Each row is a point on a tangle of strands that fork and nearly touch. The rows are in no order.
Two points are linked if the straight distance between their rows is under 49.7. Some points are linked to none.
Lavon: [ 16  -2  -4  -8  -9 -13 -15  -6   5 -16  -2  22 -15  -6 -21   5 -12  12
  15  19   3]
rigo: [  7 -17  10  -9  -9   9   0   7  10 -12 -26   2   6  10 -19  -9   4  -7
   9 -15   1]
pezak: [-16   5  -6  20   1   4 -16 -12  -4  -1  -5  -1  -8 -23  -7   1   7  14
 -21   7 -11]
fis: [ -1  -3   0   2  20 -10  22   6  -5  27  24 -12 -26   5 -12   6   6  21
 -14  16 -20]
Sibav: [ 10  -3  -9   4  -1   2 -12  -6  17  14 -11   1 -15   4 -21  24 -12  28
   4  13  -4]
nisu: [-22  17   7  -1  12  14  13 -11   0   2   4   6  10  -5   6  -6   6  -2
  13  11  -3]
sel: [ 12  -8  -6 -17   3  -6  21   9  -9   2  25 -30   6   5  26 -20 -11  -5
 -11  -1  17]
foto: [ 21 -14   8   7  25   7  11 -11   1  -3 -17  -4  11  -3   5  -5 -17 -19
   0 -22   1]
nam: [  2 -22   4   4 -10  -8 -11  12  21 -23  -8   4  19 -17 -11   1   5   5
  11   5  -3]
Bom: [ -2 -16   3  -9  14 -17   9   5  -8   2   4 -35  -5  22   4  -7   1  25
  -4  18   7]
vofe: [ 11   9 -10  15 -14  -1 -30   7  10 -14   6   8  11 -16   7   3 -11   4
  16  11   8]
Kapuv: [  9 -12   5   9  -2  -1 -15  -5  14   1  -5 -11 -11 -13   7  13   2  -5
   7 -22  -1]
vin: [ -3  -5   6   4  19  -5  -1  -5   1   1  -1  15 -13   7 -12   1  12  10
  -7  10 -26]
gif: [  7 -24   4 -26   2 -10   3 -17   2  -6  -4  -1   8  13  -1   8  12 -12
 -12  10   9]
loba: [ 13 -14   6   3  10  13  21 -16   7   7  -1   4   3 -27   6  10 -12 -21
 -12 -28   9]
Ser: [  5  19  -1  -4   0 -16  -9 -22 -14   5  -6   5 -24   0  10  15  -3   9
  -2   5  -2]
puva: [-11  -7   8  17  19  -1  -1   0  -8   3  15 -32   1   8  -4 -12  13  -4
  -2   7  14]
degiz: [  0 -18   5 -22   7   1   8 -13  11  -4  14   0 -12  22   2  -7  15   5
 -15  21  -3]
vekub: [  6 -22  11 -24   5   3  16  -6  10  -2 -13   2   6  12  -2   0  11 -15
  -5 -13  -5]
kefup: [  6  -6  -1  15  17   4 -21  20  10   0  -6  -4   0  10   0 -10 -12  12
  11 -10 -11]
bar: [  8   8   4  15  13   9   9 -11  -3   8  13 -20   7  -2  22  -2 -14 -17
   6  -9  21]
nitof: [  0  -3  -9  -6  -3  24 -11   1   5   3  14 -15  -2   5  -1 -19   3  -8
 -12  -3  11]
Fole: [ -2  -6  -4  -7  11  -7  -1  -8  -5 -11  12  24  10 -18   5  -7   4 -24
  -7  -2  -8]
bozi: [ 13 -25  -1   5  10  -8 -17  -5  10 -25 -12   4  19 -11  -7  -3   0  -1
  -7  12  -8]
dek: [  9 -14  -3  -3  18  -6 -14 -16  12  -9   2   7   4 -13  -5   7  -1   7
  -6  16 -14]
nati: [-11  29  -8 -10   1 -12   5  -3 -25   6  11 -10   5   5  13  -3   1   2
 -10  15   0]
pobo: [  1  14   4  -3   3   3  18  10 -11   7   9 -17 -18  21   3 -19  14  10
 -17   4 -16]
nosor: [ -9  28  -5  10  -2 -10  -1  -6 -16  12   6  -7 -11   5  13  12   5  16
 -12  18  -7]
magas: [  0   5 -11  32   0  11 -14  21  17  14   9  25 -10  -5 -13   7  -7  17
   8  16 -16]
tav: [ 11  -2   6   7  -3   6 -18   5  10  -5  -3  19 -25  -1 -25   1  -3   7
  25   2   0]
naf: [ -1  -6  -1 -13   0 -11  -4  -5  -5   2 -13 -24  -2  30   1  -1  -3  15
  -4   9  12]
Suru: [  6  -6  -7   2   2   8 -10  -8   8  11  -6 -14 -30   2 -16   2  -5  23
 -13  -7  -5]
bovo: [-15  -9   3 -11  -3  -3 -10   8   6   0   8  18   3 -18  -9   4  18 -16
   5 -13  -8]
pefa: [ -1  16  11 -12  -2  -3   5  -1  -5  18  -1  10  -5  -1  22  15  11 -17
   9 -20  -6]
mipeb: [ -7   1  14  16  -6   6  13  -4   6 -13 -13  12  19   2   4   6   3 -14
  25  -5  13]
Dun: [ 19 -17   0 -11 -17  -6  17  -3  14 -18   0  16  12  -9   9  10 -15 -17
  10 -18  14]
mepid: [ -5   9   8 -14   2  -3   7 -14 -10   8 -25 -18  -4  16  -4   6   0   5
   7  -6   5]
ridu: [ -8  18   2  14 -16   6 -16   4  -2 -11  -3  34  -6 -19  -6   0   9   4
  13  17  -5]
Motup: [  2   5  -7  -3  -3 -16 -22  -2  -4   3  -8  -3   6  28   0  21   3   9
   1  15   3]
mipen: [-17   1   3 -13  13  -2  21 -14  -7  -6  11   9   7 -15   8 -12   2 -12
  -2   3  -4]
paf: [ -1  10  -8  -3  14  -2   0  -3   6  11  16   5 -11  19   6   7 -19  21
  16  18  -3]
Teze: [  3   6 -11 -12  -6 -15 -10 -16 -10 -10 -14  15 -16  -3 -13   4 -13  15
  -6  10  -6]
viso: [  9   1   2  12  -1  28   4  -2  12   5   7  10  10 -22  10   1  -4 -26
   0 -22  10]
sebe: [  4  -8   7  -6   2  -3  34  12 -22   6   9 -35  18   0   0  -4  15 -14
 -12   0  21]
dimut: [  1 -11   5  -1 -12   4   3   6  29  -1  -3 -10   2   4  16  10  10  11
   9 -14 -14]
Fim: [-18  18   5  -7  -6   6   1  -8 -20  12 -19 -18   9  -1  -7   6   0  -5
   6  -9  16]
duru: [ 25  -5   9   2  -5  16  -4  11  14  -3  -8  13  11 -24  -7   1  -3 -23
  13 -19   0]
guk: [ -3  -7   5   7  -6  -2  16   3  -2  -4 -14  -3  22  26   9   5  -3 -18
   7 -17  16]
ket: [ -1  19   0  14   7   8 -20  11   0  11  -1  30  -7 -17  -2   8   7   8
   5   8 -19]
mab: [  3  -3 -11   5  -4  13 -13  -4  -6  -8 -17  -4  27 -17  -4  -7 -12 -16
 -13  -7   9]
retis: [-13 -11  -4   8   7  -3  -2  19  -9   4  21 -38  -7  15  -3 -19   2  17
  -6   9  12]
topiz: [  0   4  12  -4  15  -9  25   7 -17   8  18 -26 -19   5  -9  -6  25  13
  -4  11 -12]
bona: [ 14  10 -10 -14   4 -11  13  10 -20   2  28 -30 -14 -10  15 -15  -1   7
 -17   3  -2]
zot: [ 14   7  16   4   6  -5 -11   2   4  12  -9  10  -9  -2  19  21   5 -12
  23 -22  -6]
Sib: [ -7  -6 -19  13  -7   0 -11   2  10   3 -13   1   1   3 -20   9 -17  34
  -7  20  -8]
voliv: [-28  11   1  -5  -5   2  -4  10  -9   5  12  15 -13  -5  -5  -8  18  -7
  -3  -9 -11]
gub: [ -3  -3   8   5  -1   2  38   1 -13   9   6 -19  21  18   4   6  -1 -16
  -9 -14  30]
kavif: [  8   7   0   2  -1 -18   2 -25 -13  -4 -10  -1   1  -8  18  14  -5 -11
  -5  -3   7]
vosap: [ 30  -4  12  10 -14   8 -14  10  17 -19  -5  12 -16  -9 -12 -13   0  -9
  15  -7   0]
zunud: [-10 -14 -11 -18  -7  12 -14   6   8  -2  10  -3   5   4 -11  -9   1   8
  -7   7   5]
lupa: [ -2  18  -2   1 -13  -6 -24   8  -8  -1 -12  11   6  17  -6  11   3  -5
  16   4   5]
tizud: [-16  19   3   8 -21   2 -11  10  -5   0 -10  11 -13  24  -7   4   9   9
  13  -3  -2]
dem: [-14   9   6   2   3   6  10  -3   9 -14 -13  13  12   4   5  -5   0  11
  21  10 -12]
sov: [-19   3  -8   7   2  -1 -15  -3  -7  -1  -2 -13  13 -26  -4  -4  -4   3
 -11   0   3]
puvur: [ 11  -7  -5 -10  -3   0  -7  23  19 -15  -3  18  13  -8 -14 -14  -7  14
  10   9 -21]
punak: [  5  -4  14   6  33   9  -8  -4   1   2  -8   5   8  -2  -3  -5  -4 -18
  21  -9   0]
div: [-20  -3 -19  -6  -4   0   6   5  -3  17  -2 -15  -5   7 -22   0 -12  34
 -16  18   0]
bifo: [ 11   6   3  20 -18  -5 -18   5   5 -14  -1  17  16 -37  11   7  -4 -11
  14   3   5]
butik: [ 17  -4   5 -10 -21  23   4  11   9  -8 -15  14  10   6 -13  -5   4 -26
   7 -20   8]
Raraf: [-19 -23 -14 -15   2 -10   0  13   0  10  12   0  -6  16 -20  -5  -3  23
 -17  17  -1]
rin: [ -3  11 -13 -17  12 -16   3   7 -23   7  24 -16  -1  -2   0  -9  -2  10
 -15  19  -1]
bibi: [ -5  -1   0 -19 -13   4  26  -9 -15  -4   0  11   0   9  -3  -6  -4 -27
  -8 -19  19]
bim: [  1 -12 -14   2   9 -12  -8   9   1   8  10  23 -14  22 -22   3  -4   8
 -10  17 -12]
Poted: [  2  -3   4  16  -1  -5  40 -13 -14 -10  -9  10   8   1  13   2 -13 -16
 -25 -25   7]
rumu: [-17  24   7 -11 -13   5  10  -5 -13  21  -5  -4   3  -7  12  15   7 -12
  12 -15  11]
bep: [  6   7  -2   0   1  29   6  -5   8  13  12 -21  -1  -7  15 -12  -4 -16
  -7 -17  10]
lidi: [  4  13  14  16  -9  -1  -4  -6  -8 -12 -18  36  -2 -35   8  -1   7  -6
  13   3  -3]
giret: [ 12  13  -8  22 -26  -5 -14  27  15   1  -1  21  -9   0  -8  13  -4  25
  10  14 -16]
noreg: [ -7   6   5  15  -7  10   0  -9   0  -2  -5  10  34  -6   2  16   8 -25
   9   3  20]
depek: [ 10  -5 -18  -8  -9  -2  -6  23  21  -2   2  11  -2  15   4  -3 -14  25
  -3   5 -24]
Relos: [  0  23  -4  10   6   6  -4  -9   2  -1  -3  16  -7   9   5   1 -17  21
  20  21  -9]
muruz: [  0  -8  11  -4  30  13  -8   5   9  12  -6 -10  -6  10 -12  -7   1   1
  12 -12  -9]
rur: [  3  -7  -5 -11   3   5  -7   2  -6 -14 -25   2   8   4 -16 -20 -11  -6
  -6 -10  -3]
Geva: [ -4   3 -13   4 -15  -3 -27   3   6  -6  22  10 -10  -5   7   4  -4  -4
  11   0  12]
leg: [-18   2  14  24  11  -3   5   1  -1   4  11  -8  -3 -14  19  -5  20  -5
  -6 -11 -13]
Famop: [ -8  -4  12  -7   9  -7  17  -1 -10  10  13 -28  -2   3  -2  -2  20  -9
  -2  -1   7]
ras: [-11  -1   2  -7 -13  -5  15  -1  14   1   1 -25   2   4  20   3   7  18
  -2  -6 -10]
Gorer: [  0   5  -1  -4 -10  -4  22   3 -18  -6  -3   8   0   6  13 -14  -5 -25
 -17 -27   2]
zes: [  9 -19  -5 -10  -2  -3   8   7  -1  -6   0 -21   3  13  23 -21  -4  -2
 -25  -9   0]
dilis: [-14   1 -15  -5 -15  -3 -19   0   0   0  27   8  -9  12  -7   0   3   3
  -4  15  11]
Kuf: [ -3   7  -1   3 -13  -6  26 -28 -12  -6  -8  -3  10 -14  19  11  -1 -12
 -19  -5   7]

Follow the links from the first point to the second, and from the first to the third. Name the last point that the two ways share.
Ser, degiz, nam | duru
rur, lidi, Gorer | duru
zot, Famop, tizud | naf
muruz, rur, Raraf | viso
ridu, Sibav, Kuf | zunud

A fork is a point with three links. Follow the links from the first point to the second and name the forks in between, in order.
Gorer, Sib | Ser duru viso bep zunud Raraf
puva, voliv | Famop mipeb dem
lupa, voliv | naf Famop mipeb dem
Teze, Raraf | duru viso bep zunud
ket, Sib | zunud Raraf

A fork is a point with three links, a tip a point with one. Leave the first point through the second and follow the links. Name the first fork or tip that comes.
dilis, Geva | giret
giret, magas | zunud
ras, dimut | naf
depek, puvur | Raraf
mepid, Fim | ras
